A landscape with many valleys, sampled at points; each row gives a point and its height.
A ball rolls from a point to the lowest of its 2 nearest points, and stops where none of them is lower. Distance is the straight distance between rows; heights are no part of it.
Ganif h=679: [126 109 134 113 127 109 116 143 125 120 130  64 156  75 154 187 136  93
 114 182]
Kepal h=512: [106 152 182 131 120 136  70 127 157 179 108 105  85 158 153  82  85  89
 115 129]
bakoz h=356: [ 59 195 124 132 136 160 115 108 179 102 122 122 105  94 120  96 119 149
 157 125]
zuk h=182: [154 154 111  80 133 149 158 142  84 183 101 178 149 134 114 159 141 172
 158 150]
Zimi h=364: [133 116 132  91 163 157 152  99 107  39 168 163 138  99 124 172 127 129
  94 111]
Tev h=576: [125 199 169  99 120 125 136 119 160 123 145 117  83  98  58 118  87  99
 116 156]
Gepu h=735: [ 67 222 108 135  94 121 186  84 119  93 176 139 150 109 152  95 152 123
 186 108]
nifo h=235: [101  87 107 147 120  94 121  72  96 124 143 124 153 131 174 142 164 153
 163 207]
sizi h=525: [152 125  98 146 144 134  95 124 127 135 139 164 123 109  82 135 148 152
  85  59]
git h=362: [136  93  83 171 110  98 130 151 118 187 162 129 161 193 121 132 141 125
 117 127]
per h=327: [115 126 148  87 160 161 138  54 103 128 105 162 112 137 114 119 139 111
 173 105]
Gono h=638: [106 110  98 122 114 128 105 179 121 113 133 128 173 162 145 186 107 138
  79 120]
maf h=650: [126 103 125 135 123 155  62 147 142 104 107 141 155 188 117 182 132 136
 130 127]
mufe h=773: [124 131  86 149 100  93 140 104 126 148 166 170 153 149  85  91 127 190
 176 172]
dogu h=246: [137  67 158 162  56 125 125 162  70 112 118 157 173 150 125 149 169 157
 158 148]
Luv h=728: [108 123  54  82  97  57 158  83  94  92 147 156 122 160 174 126 132 178
 143 136]
vuku h=315: [142 165 125 124 118 119 135 156 108 172 156 125 155 159 187 159 184 155
 124 144]
Muno h=639: [ 97 190 101  97 173 154 117  89  96 124 144 159 116 107 131 157 139 114
  97 107]
zov h=575: [107 131 106 120 100  97  84 129 165  90 103  92 177 118 115 137 145 160
 175 154]
Mar h=305: [133 172 153 104 192 149 151 107  89 104 180 124 151 141 146 117 125  78
  93  62]
desem h=346: [118  96 137 146 144 116  73  88 145  80 135 132  85  86  95 118 121 161
 101 129]
dar h=500: [102 183 168 138 128 139  84 129 142 180 149 117 114 130 129  70 102  96
 115 104]
ladu h=266: [ 80 172 135 161 107 139  75  84 150 138 144 160 112 119  92  68 121 145
 164 102]
nufo h=537: [183 113 145 159 139 133 125 162  96 167 144 121 116 107 134 163 162 117
  70 125]
dis h=176: [154 121 142 112  96  98 123 133 146 196 122 107 145 142  98  97 110  94
 158 128]
mov h=68: [107  57 190 185  79 125 106 121  81  95 105 113 110  87 158 104 167  99
 143 129]
popo h=142: [132  89 174 177  81 113  96 158 109 133 108 104 109 106 125 118 167 101
 121 114]
nila h=497: [138 120 128 128 159 177  71 101  99 145  85 173 109 114 123 142 124 136
 117  85]
sigiv h=546: [131  77 123 174  87  77 162 155 144 133  32  99  90  99 164  84  96  85
 117 144]
Kezuz h=231: [120  65  70 164 141 110  91 119 127 102 123 126 140 110  87 134  94 160
 103 163]
rezut h=390: [179  95 149 137 113 125 110 155 124  92  27 127  91  92 118 172 126  98
 102 115]
rog h=472: [109  85  78 163 142 104 148 183 117 118  98 106 118 150 146 174 200 130
  97 119]
fot h=455: [118  79 119 144 128  85 123 170 134 123  73  84  88 128 110 170 185 132
 102 142]
vani h=418: [189 104 111 135 118 128 159 156 144 100  81 119 147  33 144 130  95 125
 129 141]
bap h=310: [ 87 204  81 134 188 172 130 131 151 160 146 112 147 167 171 123 126 100
 135  99]
gopok h=339: [120 200 141 111 105 124 159 151 135 165 132 145 104  84  81  72  92 151
 110 106]
tari h=438: [152 134 123 130 118 146 136 185 151 132 107 121 142  51 164 117  74 144
  94 146]
toz h=514: [193  89 135 179 111 134  85 147 129 143  37 129  89 130 118 167 124 124
 149 183]
peb h=648: [ 98 104 110 146 110 137 108 209 158 115 123  72 167 136 156 173 121 117
  93 137]
Madov h=580: [128  85 142 129 123 109 148 184 135 139  65  99  81 165 101 119 128 128
  89  82]
buf h=765: [ 96 160  66  93 123 116 157  80 119 119 136 132 187 131 154 133 137 100
 192 130]
Levu h=570: [134  72 139 169 116  73 154 140 104 153  90  91  61  76 140  80 168 103
  91 115]
zabod h=545: [164 142 140 138 164 163 120 125 125 122 155 146 111  97 148 179 185 155
 109 147]
kipof h=597: [142  75 131 174 103 141 143 198 171 103 116  93 141 116 122 116 107 111
 124 100]
Virug h=588: [130 179 188  90 104 112 118 116 152 151 115 106  85 112 102 118  78  77
 142 185]
nibe h=136: [129 115 100 110 112  93 100 117 104 175  87 146 140  96  96 101  95 156
 129 140]
pagaf h=689: [ 97 149 140 119 140 157 128 149 166 118 131 110 128 192 184 142 158 156
 133 122]
Manut h=531: [118 141  76 141 125 129  57 116 146 108  91 140 148 115  72 108 105 177
 151 146]
puv h=392: [113  68 114 140 126  96 120  75 115 109 111 124 131 126 119 116 165 139
 162 117]
lol h=468: [169 154 106 143 179 112 157 111 126 113 181 113 107 181 173 148 190 119
 112  82]
Veru h=264: [134 108  98 107 104  92 138 104  96 154  88 159 159 163 119 135 174 176
 176 127]
poz h=678: [128  72 105 170  93 137 120 154 129  84 132 144 166 179 111 140 149 127
 136  74]
terop h=413: [141  98 158 146 112 132 116 167 133  92  37  88  84 105 153 144 141  63
 113 102]
kobod h=581: [116  68 132 154 159  92 190 163  84 133 114  83  82 109 138 104 166 104
  71 114]
lalo h=519: [159 119 123 132 174 170 121  97 128 111 148 187 100 151 105 159 159 162
 125 110]
Som h=59: [ 87 144 103 105  86  82 126  74  79 122 140 170 172 131 116 103 123 159
 171 151]
Gasat h=699: [116  73  60 136 114  67 156 121  95 106 149 112 168 127 142 163 147 114
 110 141]
bebev h=450: [145 134 161 114 115 138 128  86  91 141 146 175 106  93  76 117  93 137
 149 208]
biz h=505: [104 162 120 104 177 154 140 102 167 147 122 116  76 146  81 104  68  84
 129 131]
Fovof h=260: [138 170 184  86 149 178 174 146 131 120 115 119 118 114 148  94  89 109
 154 126]
Vamo h=620: [135 116 182 103 126 134 137 145 124 118 166  99 152 183 123 142 110  82
 107 130]
voza h=410: [133 183 120 118 133 129 115  75 122 138  89 145  99  42  95 102 147 138
 171 117]
Foz h=172: [141 155 156  64 145 121 157  95 107 176  65 129  96 108 125  85 124 109
 134  78]
Feka h=585: [143  87  91 161 130 164 144 196 185 104 119 117 159 116 123 133 107 162
 124 104]
gisuk h=664: [113  67 111 168 102 138  92 154 139  58  96 138 143 200 102 173 161 148
 153 116]
zura h=488: [108 122  84 172 138 143  68 143 164 114 164 156 150 144  87 134  89 158
 100 113]
Kolag h=587: [109  94 134 152 108 155  71 118  78 135 120 147 169 128 139 124 116  80
 121  69]
bep h=409: [129 116 129 115 128 106 157 108 103 150 174 147 128  77 109 104 109 151
 104 167]
zun h=561: [173  89 157 115 107 165 176 208 130 110  92 132 146 148 111 157 121 147
 126 113]
mez h=527: [175 113 111 128 151  99 157 141  86 140 170 132 127 123 117 174 171 132
  54 108]
gavi h=279: [ 92  63 107 156 138 107 115 103 113 115 124 103 122 122 149 148 156 158
 124 190]
vima h=422: [116 174  89 114 148 121 160  90 130  85 185 137  95 182 198 121 157 129
 149  97]
dedu h=129: [115 129 139  79 135  82 135 100 100 204  85 123 103 135 128  95 156 141
 122 102]
pagu h=616: [116 160 105 141  93 103  89 106 148  84 172 128 159 153 169 158 172 138
 168 146]
lipi h=386: [104  91 158 107 110 113 132  58  94 162 117 134 145 133 134  76 136  95
 189 116]
Sopi h=688: [101  83 113 129 112  98 159 143 114 113 144  74 178 115 159 166 141  88
 131 163]
Rin h=436: [113  91 134 138 120 100  99 160 134 135  49  61 103 105 156 153 149  92
 116 146]
lofo h=599: [184 137 200  97  90 126 128 123 147 128 119 108 115 116 103 118  76  58
 137 153]
Vuba h=701: [109 115 104 147 124 109 146 148 110  97 184 113 166 159 178 131 136 114
  85  88]
makin h=395: [133 105 168 135 125 145 108 167 155  60 142 114 121  77 135 165 141 160
  86 132]
domu h=558: [151  82 154 165 136 122 171 163 142 157 139 100 102 175 113 105 144 138
 115 118]
nuv h=445: [189  89 134 148  94  96 122 117 133 137 112 145 106 102  96 107  48  96
  92 152]
Kabid h=256: [151 188 125 115 143 132 154 130 103 183 141 136 155 105 145 118 177 131
 146  97]
mufi h=721: [ 68 187 131 114 115 124 152 106 130  90 181 122 155 127 195  86 151 123
 150 102]
kabim h=388: [146 129  78 156 135 134 131 132 148 149 170 158 164 180 112 142 136 134
 144 119]
Tabim h=288: [149 159 148 127 122 134 127 109 112 189 136 155 121 109 110  86 154 136
 151 104]
fel h=453: [158  94 149 132 112 124 153 168  98 181  95  88 160 157 138 148 161  75
 154 130]
ganas h=539: [126 107 206 103 106 146 111 161 120 151 101 103 108 182 144 136 107 110
 118 156]
pali h=373: [140 103 150 132 142 123  88 118 165  64 125  99  94  83 103 166 146 126
  93 119]
Zed h=489: [162 104 120 127 150 159 136 124 114 159 135 187  99 122  82 134  99 178
 116 160]
kel h=787: [108 194  84 121 155 163 135  94 137 133 148 146 157 121 120 129 135  82
 166  87]
vun h=484: [111 154 147 106 161 184  98 105  85 155 107 170 105 131 157 144 146 152
 113 106]
kuzif h=259: [139 120 169 120  96 123 114  72 119 108 144 130 152  70 115  89  90  70
 178 143]
pup h=133: [130 132 133 136 138  96 123 122 151 184 142  88 128 127 129  92 148  97
 126 105]
pemur h=719: [136 119 178 141 125 175  99 136 191 114 134 124  93 146 119 136  98 149
 161 183]
Safis h=515: [135 168 148 124  89 119 146 170 148 103 218 151 143 138 102 132 121 163
 109 143]
gapif h=128: [136 136 103 134  92 106 119 142 153 174 129 129 164 137  71  96  82 150
 186 185]
tabo h=658: [108 135 131 117 111 114  98 165 174  96 132  61 179 133 151 182 145 102
 124 133]
fute h=618: [175 100 169 124 144 152 206 170 114 106 140 104 162 123 136 112 135 121
 130  92]
Rezu h=687: [113 199  83 140 139 134 133 154 133 202 171 141 127 184 117 138 121 141
 111 159]
Fup h=551: [148 107 132 150 143 131 124 123 105 129 126 142 113 104 144 148 199 167
 109 114]
maku h=421: [136 185  66 149 102 134 132 132 134 124 190 174 155 169 150 148 136 140
 162 123]
mus h=496: [122 153 120 128 105  99 161 162 161  80 220 121 156 124 156 138 129 162
 103 159]
dov h=540: [128 115 188 116 108 131 147 169 179 144  99 104  87 173 131  74 102 167
 121 124]
saru h=385: [102 198 123 138 155 166 114  96 151 143 111 141  90  82 119  98 150 138
 157 104]
Sur h=736: [129 158 138  97 144 148  87 135 157 124  76 115 108 103 124 172  90 138
 144 210]
tupe h=630: [135 173  86 105 185 152 106 115 107 173 115 156 118  94 109 154 124 110
  95 100]
poga h=55: [158 136 119 150 109 123  67 137 152 177 131 142 145 155  70 148 105 139
 161 184]
dadiv h=291: [147  66 165 142  66 133 104 136  83  84 124 144 189 109 101 139 119 139
 153 149]
fuduk h=753: [118 142 107 107 135 128 120 110 126  91 105 144 143  71 111 122 136 199
 161 169]
gul h=498: [189  79 135 171 132 148 141 156 136 154  73 123  87 132 130 152 138 108
 138 146]
Fepav h=210: [128 114 151  63 170 107 191  95 117 137  97 115 109 128 118  85 141 122
 132  71]
Safel h=610: [137 113 150 128 149 180 110 123  93 142 131 140 127 113 140 110  47  67
  89 114]
mapa h=285: [119 198 160  95 117 144 137 161 128 146 145 129 139 153 160 153 164 160
 139 156]
lazo h=394: [125 119 110 129 147  95 145 121 192 111 139  79 124 187 128 144 172 101
 137  95]
nep h=444: [108 100 134 113 165 138 173  92 109 105 136 134 119 202 181 122 156 143
 133 106]
Nima h=547: [189 120 123 165  95 140 109 157 155 158  62 146 124 111 151 128  60 142
 139 194]
vina h=626: [156  76 168 131 146 146 194 145  71 127 104 108 132 131 147 104 140  96
 120  92]
poget h=448: [163 162 123 129 158 114 158  69  95  95 212 149  79 188 166 122 169 116
 126  87]
Pupob h=331: [112 165 130 116 218 158 177 124 104 120 165 111 141 152 156  84  96 103
 106  93]
mede h=572: [121 137 148 130  94 145  71 136 123 110 126 140 178 100 121 123 124 114
 132  76]
doko h=274: [144 131 182  89 172 131 157  98 109 101 142  91 130 135 119 117 125  56
 108  66]
Kuzuz h=602: [104 100 134  95 130 139 101 142 145 116  97 154 107 185  82 133  85 162
  88  98]
Suful h=224: [135 131 142 127 150 141 129 114 210  88 127  93 119 102 115 111 142 122
 164  95]
suku h=391: [ 92 158  86 116 187 142 178  78 143 100 154 126 133 147 191  99 145 117
 156  91]
pura h=316: [ 44 197 140 129  96 137 105 106 146 105 142 146 124 136 107  89 121 151
 158 120]
Dup h=486: [157 128  95 159 139 117 139 113 107 101 166 130 129 148 196 171 212 117
 128  88]
bogi h=349: [136 104  91 109 157 127 148  72 107  95 143 156 143 143 142 161 156 115
 148 127]
pape h=336: [128  74 149 101  88 106 110 130  72 109  54 135 142 156 107 173 180 144
 145 125]
sep h=148: [ 98  85 184 165 111 152  82 100 104 120 113 123 113  97 180  81 128 106
 137 104]
Nota h=548: [187 132 139 150 126 136 102 154 120 159 111 111 130  60 148 156 127  85
  94 124]
vipu h=660: [139 187 109 101 165 106 119 107 124 169 180 126 116 140  87 167 135  91
  83 134]
Pep h=499: [217 127 158 149 109 132 158 138 121 182  81 158  94  94 155  93 110 127
 129 124]
kevag h=177: [ 70 176  74 112 102  70 133  46 100 101 150 151 155 101  86  97 133 135
 167 133]
Ziga h=471: [162 144 141 132 128 163 124 108 103 157 105 192  86  98  88 115 106 175
 160 186]
bofo h=503: [140 149 131 119 170 166 132  94 123 145 152 179  79 146  77 140 126 141
 129 142]
Dur h=628: [ 91 127 157 102 102 144  92 131 136  92 138 148 146 159  95 141  80 145
 138 167]
feku h=487: [101 186 142 142 122 139  64 145 176 149 137 130  96 120  92  84  79 121
  98  98]
tul h=365: [ 90 174 129  99  97 103 163 125 121 154 160 155 117 126  66  88  99 157
 113 133]
vegit h=163: [ 88 119 102 123 110 104 117  79  95 129 123 149 172 112 147 103 143 174
 194 192]
gok h=439: [160  99 123 168  97 141 121 187 127 117  68 146 126  50 166 120  77 167
  93 137]
topav h=777: [129 193  75  99 123 136 155  98 121 135 145 153 178 146 100 155 125  86
 183 119]
satu h=345: [163  97 137  98 118  81 141  96 107  92 118 129 133  51  86 132 153 150
 140 149]
Lapov h=669: [143 144 142 109 101 115  91 158 163 113 136  80 181  77 123 171 126  97
 139 153]
suza h=419: [ 89  96 135 128 131 110 140  72 126  95 133 129 122 150 168 112 185 147
 153  98]
Reg h=221: [122 198 160  97 138 176 181 127 118 131 114 149 100  77 109 105 115 135
 149 126]
rika h=144: [145 175 138  88 193 135 155 106 172 133 108  97  64  90 114 126 142 120
 122 116]
dusod h=667: [154 167 142 127 138 109  95 123 122 199 180 102 125 132  97 138 134  74
  93 136]
zota h=209: [ 84 116 145 149 115 147  74 100 146 123 123 137 125 111 142  70 118 143
 149  93]
tilur h=623: [135 154 105 125 192 161 105 128 101 203 109 114 126 112 152 120 112  82
  89  94]
deso h=549: [127 101 179 140 111 124 142 176 146 156 148 115 101 175 130  99 119 170
 102 148]
momes h=695: [ 87 222  69 121 146 138 168 156 146 174 150 127 133 153 138 142 124 141
 132 146]
Nused h=437: [157  94 150 100 111 128 155 149 135 143  87  87 144 141 127 152 128  97
 157 149]
Gane h=427: [161  97 148 109 110  92 143 101 117 148 144 138 102  81  83  98  73 111
 101 156]
gam h=560: [143  87 139 163 109  78 181 185 115 151  56  89  70 107 161  85 141 107
  99 129]
Baki h=550: [150  93 186 120 120 174 139 186 148 106 104  99 120 172 128 159 102 122
 120 137]
gub h=691: [119 105  94 157 124 115 125 118 122 111 159 148 145 162 135 125 151 133
 101  57]
Bol h=573: [143 118 109 105 130 161 161 188 158 106 111 140 156 139 117 155 110 181
 129 124]
Liv h=358: [120  97 138  99 126 113 137  44  95 133 117 164 133 149 105 105 165 133
 184 109]
vopuf h=374: [110  94 167 125 138 145 152 139  89 151 132 105 131 121 179  80  67 100
 107 150]
nabed h=431: [123  90 142 129 159 150 126 115 134 162  83  96  95 136 167 122 131 111
 145 140]
senus h=423: [114 190 110 155 111 144 110 138 140 144 183 150 152 105  68 140  85 115
 139 183]
fove h=611: [142 109 131 136 110  82 164 152 103 115 163  96 113 218 177 172 182 119
 110 140]
Dogig h=651: [101 212  79 111 137 103 119  83 108 132 168 156 108 133  96 169 138 105
 104 127]
ziz h=295: [137 137 162  84 147 185 150 106 118 116  93 142 128 128 131 115 116 109
 165  88]
Fefu h=334: [120 147 139 103 147 146 160 105 113 114 175 139 153 117 123 132 121 106
 127 131]
tabos h=446: [132 155 118 157 117 148 115 138 169 138 169 150 126 112  67  96  71 126
 151 142]
tas h=462: [164  83 102 165 128 110 126 134 176 149  91 124  90 124 103  98  49 102
 110 145]
Kor h=371: [146  65 105 127 134  86 161 106 111  82 122 103 138  61 102 154 158 117
 121 133]
banoz h=506: [179 109 148 118 155 136 190 168  91 166 163 126 128 104 130 133 115 137
  84 159]
Riv h=612: [132 140 196  84 108 150 129 113 135 109 152 121 142 144  88 129  85  74
 147 136]
Nokob h=591: [124  94 124 108 116 117 119 174 163 106  74 117 123 171  87 150 121 160
 107  86]
zegaz h=396: [153  71 100 143 116 101 129 146 121 101  75 107 148  60 113 138 123 124
 118 135]
lopem h=195: [110 215  78 109 126 116 175 120 138  76 175 152  80 139 144 166 142 178
 122 152]
Tupo h=271: [ 96 192  57 110 172 143 126 114 152 126 135 127 139 176 174 173 136 107
 147 116]
gopo h=304: [139  72 149 118  94  89 128 124  90 173  81 127 122 153 111 133 165 151
 153 140]
zopu h=617: [146 147 135 130 149 148 115 139 113 188 107 120 118 110 164 101  59  81
  85 118]
nad h=220: [ 97 132  80  98 167 120 142 119 154 137 128  91 144 154 158 168 132 117
 128 148]
zere h=265: [ 76 147  97 122 122  90 106  43 117  73 155 160 122 118 125 109 152 164
 143 132]
mabo h=412: [136  96 153 161 129 144 109 151 135 137  87 113  90 107 170 112 117 123
 101 132]
tero h=174: [102 126 115 124 154 121 120 139 151 139 129  95 136 140 144 124 129 118
  98 102]
fufi h=490: [ 81 171 123 119 171 169 150 112 180 119 148 115 118 169 113 109  89  97
 147 122]
Masu h=366: [139  73 160 127 101 128  98 142  93 107  42 126  86 121 114 154 154 127
 120 125]
zuto h=428: [126 136 143 123 123 115 124  97  92 174 131 151 112  64 133  92 106 142
 140 193]
fos h=393: [ 94 114 166 154 134 158  99 160 110 149 122  91 126 108 200  90  99 113
  80 122]
favin h=698: [ 74 130 112 132 147 144  91 125 184 118 105 113 116 187 153 149 145 169
 154 140]
Pim h=87: [110  96 113 103 113  75 129 129  90 197 106 125 129 119 122  97 127 150
 103 119]
Sazas h=353: [128 120 127 147 182 113 151 145 137 180 134  76 126 201 137  84 128 103
 108  75]
Bif h=312: [108  78 107 147 159 141 117  99 105 116 138 127 129 139 171 162 148 124
 124 153]
nof h=569: [132  65 124 176 146 141 158 185 113 136  97 119  78 154 116 121 154 109
  98 107]
Kon h=420: [129  91 146 162 101 149  99 192 162  79 100 119 118  70 153 126 104 179
  96 126]
Kar h=529: [160  86 149 176  90 101 159 118 153 121  57 122 118 102 192  81  63  70
 119 145]
nukom h=314: [102 129 125 118 152 116  86  69 131  92 137 143 103 109 109 139 159 151
 125 117]
gako h=516: [169 124 114 101 193 128 180 124  82 157 166 140 125 113 116 146 130 123
  72 116]
zazo h=601: [144  91 131 133 115  60 175 141 100 121 167  94 121 173 125 164 180  93
  94 141]
Faz h=483: [217 102 155 169 107 139 162 159 122 167  46 127 106 117 157 119 146 109
 158 118]
nirol h=335: [115 115 152 122 151 169 129 110 117  61 198 172 123 110 121 153 106 149
  91 146]
pes h=367: [117 162 112  87 146 149 188  93 103  55 187 159 153 105 131 154 117 111
 132 131]
vavi h=749: [ 88 206  53 108  98 108 176  97 115  98 163 143 156 131 180 117 142 119
 186 106]
gigag h=359: [ 75 165 113  97 191 140 166  81 110 137 148 119 129 173 157  93 117  86
 130 100]
keni h=454: [142 160  97 120  93 130 158 166 131 106 172 145 191 156 163 153 137 143
 146 109]
bil h=363: [ 84 226  87 119  90  85  91 135 135 130 160 140 134 137 156 154 161 165
 123 142]
zor h=553: [105 155 132 122  89 118  67 129 133  86 147 159 160 134  97 127 131 163
 125 103]
Gid h=520: [124 131 127 116 165 137 120  80 155 128 139 134  88 116  83 124  98 114
 138 150]
biga h=592: [123  87 117 150 137  79 168 135 105 116 148  98 127 126 127 128 179 103
  86  93]
pasup h=729: [140 117 142 112 162 181 117 129 174 100  95 114  93 118 136 163  97 126
 151 189]
bes h=181: [144 169 145 123 171 151 140 137 200 125 113  98  87 103 130  99 113 119
 127 101]
Zevat h=668: [ 90 100 144 113 118 169  92 159 118  87  83 143 140 145 150 137 121 161
  98  74]
Mal h=416: [139  93 130 134 120 100 140 138 168 120 114  69 149 158 118 156 176  95
 165 129]
misub h=478: [159  54 133 139 118 132 163 154 161 130  86 119  93 151 104 112  66 114
 122 144]
Luvel h=491: [132 103  77 177 126 113 158 162  95  98 124 121 133 168 168 161 220 113
 125  77]
fava h=511: [154 126  95 133 155 135  60  94 121 140  87 151 122  89  87 132 122 108
 108  63]
vufe h=317: [158 159 131 106 128 132 157 133 121 182 125 148 119  90 100  88  86 119
 128 118]
Forov h=557: [187 161 141 117 125 109 110 134 133 159 129 108 114  46 120 142 101  90
  93 155]
lubu h=713: [ 95  99  41 111 111  70 136 103  92  95 153 140 151 158 174 150 116 152
 111 145]
merom h=469: [167  76 156 166  98 137 162 171  88 176  65 113 126 136 150 102 158  80
 162 106]
bula h=466: [ 92 131 144  98 141 130 124 101  96 135 126 151 113 174 165 137 153 162
 114 128]
les h=655: [117  73 141 132  97 145  85 143 130  66  74 135 151 134 106 124 110 152
 140  90]
ziri h=178: [158 126 135 104  87 101 160 158 139 188 133 123 155 121  91 101  82 128
 154 168]
kade h=673: [146 145 147 152 116 121  96 129 102 214 165 133 128 108 124 118 131 124
 104 160]
vam h=680: [ 98 144 142  93 147 177 123 165 138 106 101 139 136 164 166 156 129 172
 112 107]
kes h=513: [185 108 161 158 114 133 154 127 149 143  94 134 105 108 160  81  72  88
 124 121]
mobov h=744: [102 157 144  93 127 146 117 123 137 105  99 138 121 113 125 154 129 179
 166 195]
bal h=243: [128 133 140  85 189 110 179  95 120 112 136  94 122 145 143 117 161 101
 114  78]
Nimul h=641: [ 88  89 173 116  88 145  78 126 131  83 112 144 140 152 118 108  83 136
 133 123]
savil h=530: [234 121 128 165  96 123 109 148 154 152  58 140 126  99 114 155  99 115
 155 177]
Gata h=447: [ 95 125 146 125 177 178 112  89 145 153 102 122  76 150 161 106 117 130
 148 158]
kiden h=477: [140 148 115  97 111 105 169 166 121  98 181 131 156 149 175 172 144 164
 103 137]
Ger h=532: [ 97 164 174 121  81 116 103 131 156  73 195 151 130 139  88 110 120 151
 119 119]
Rili h=609: [182  90 149 166 124 164 171 175 149 114 128 109 146 106 129 106 148 114
 152  78]
safo h=251: [117 217 127  88 129 122 168 137 127 114 162 129 118 123 157 172 173 159
 123 167]
Ravap h=326: [111  62 149 137  89 103 119 117  89 111 138 127 162 104 127 120 122 133
 133 156]
Tozif h=681: [113 183 119 101 136 125  85 114 159 117 126  98 158  89 120 167 142  99
 144 145]
budap h=509: [128 139  69 168 149 148  51 105 141  96 144 163 159 120  82 134 116 163
 139 134]
ret h=566: [132 183 132 107 129 116 117 139 159 147 157 107 112  72  88 132  93 106
  93 153]
muli h=615: [ 73 114 117 104 138 158  97 129 140 125 123 152 113 175  96 122  52 145
 109 158]
Pigem h=222: [139 194  96  84 151 145 179 134  86 186 100 160 150  99 134 139 161 154
 146 122]
sof h=526: [119 118 198 112 124 132 130 145 142 143 119  95  99 175 136  73  80 107
 119 116]
tosi h=216: [158 113 156 134  97 130 125 118 137 154 145 119 160 102 110  89  93  77
 174 133]
Pevum h=629: [127  99 145 126 103 136 134 182 100 112 153 117 162 182 129 170 120 110
  82 123]
Dib h=533: [161 113 132 151 178 178 102 126 134 112 140 144 110 124 124 185 151 126
 107 113]
zala h=494: [155 125 124 118 135 123 175 166 126 136 176 117 164 102 140 154 140 145
 102 158]
Giful h=293: [106 163 104 135 152 166 117  94 130  69 190 181 102 150 106 168 109 148
 108 152]
giku h=194: [120  86 158 178  70 106 101 167 111 120 123 107 153 129 135 143 187 128
 155 138]
vobot h=709: [ 92 134 156 137 133 172  74 126 195 114 105 130  88 168 121 116 108 160
 149 144]
badad h=763: [131 121  96 131 113  99 128 121 126 115 151 155 160 111 106 127 139 197
 145 166]
Soriv h=340: [138 105 121 149 124 125 145 166  97 185 150 132 153 161 156 142 153 149
 102 138]
gor h=372: [127 108 108 136 149  94 164 124 152 141 164  96 131 216 127 107 149 100
 124  79]
Far h=467: [ 98 134 132 152 127 147  89 131 180 113 173 146 116 141  85  96  86 142
 117 116]
ter h=219: [154 110 123 104 132 141 152 121 102 194 106 149 150 164 134 146 154 149
 171 153]
dekof h=554: [121 132  86 153 115  95  48 107 161  75 104 106 172 108  86 100 141 172
 163 140]
dez h=352: [117  60 140 147 105 121 139 139 105 140 118 110 134  97 154 107  90 121
 123 175]
puti h=711: [ 94 169 119 122 130 117 151 149 118 107 186 109 180 131 205 111 139 133
 105  97]
retu h=389: [135 141 130 120 127 103 187 133 143 150 194 148 108 105  68  85  96 160
 111 156]
geg h=470: [ 63 165 135 132 158 188 104  97 141 127 140 143 113 157 141 116 105 116
 149 129]
Vusos h=538: [155  95 133 142 127 132 117 141 116 141 106 148 108 128 105 131 170 150
 112  72]
Fus h=303: [115 114 157 103 121 118 143  64  90 110 172 148 152  99 111 116 121  95
 148 139]
Rel h=337: [104 176 108 147 184 125 131 147 137 174 148  92 149 191 172  88 137 114
 120  79]
Zapi h=187: [ 97  88  75 160 116  89  75 125 119 149 107 129 140 108 101  98  93 168
  97 136]
lon h=600: [102  99 110 132 145 166  94 122  82 151 143 143 164 140 133 126  76  81
  80  97]
gan h=635: [113 127 104 139 123 144  84 130 141  81 148 143 142 172 172 187 153 152
 130 134]
rodiv h=267: [170  99 150 146 120 132 118 103 183  88  95 118 112  86 110 100 140 121
 175  89]
niba h=690: [130 177 101 119 121 123  67 135 152 142 118 117 178 143 126 190 159 114
 157 138]
pak h=325: [ 97 226 108 100 100 104 126 135 125 150 128 139 143 158 173 155 183 153
 160 130]
Kizi h=495: [155  77 135 136 129 141 131 121 144 138 122 159  94 141  84 107  86 153
 127 136]
feke h=682: [122 172 126 162 130 136 112 147 115 218 192 150 142 153 137 107 134 147
 115 156]
vuf h=596: [109 107  97 166  91  86  72 113 140  89 145 104 188 138 131 142 158 136
 162 152]
Mebo h=308: [180  99 146 141 113 109 115  89 152  64 116 119 123  42  91 105 135 136
 167 142]
ruzi h=247: [114 165 105 101 158 135 155 119 132  96 166 164  91 155 129 171 134 179
 100 157]
ferum h=180: [155 188 144 107 174 151 181 128 151 139 108 133  63  66 120 105 144 162
 129 117]
kavi h=397: [ 98 206 116 134  91 108 100 144 152 142 174 133 152 133 103 146 127 142
 135 170]

For each start below, name the point where the ball stops.
tabo -> lopem
dusod -> lopem
Dup -> Pim
gan -> lopem
biz -> mov
vina -> pup
Vusos -> rika
mez -> lopem

Write out the way that a ball takes from each point below.
lubu -> Gasat > Sopi > Ganif > Lapov > tabo > peb > Gono > Pevum > Vamo > Riv > lofo > Virug > Tev > ret > Forov > Nota > nufo > mez > gako > banoz > zala > kiden > keni > maku > kabim > git > Soriv > vuku > mapa > safo > lopem
topav -> buf > vavi > Gepu > mufi > puti > Vuba > gub > poz > gisuk > maf > gan > pagu > vuf > zov > dekof > Manut > budap > zura > Far > tabos > senus > kavi > bil > pak > mapa > safo > lopem
Tozif -> Lapov > tabo > peb > Gono > Pevum > Vamo > Riv > lofo > Virug > Tev > ret > Forov > Nota > nufo > mez > gako > banoz > zala > kiden > keni > maku > kabim > git > Soriv > vuku > mapa > safo > lopem
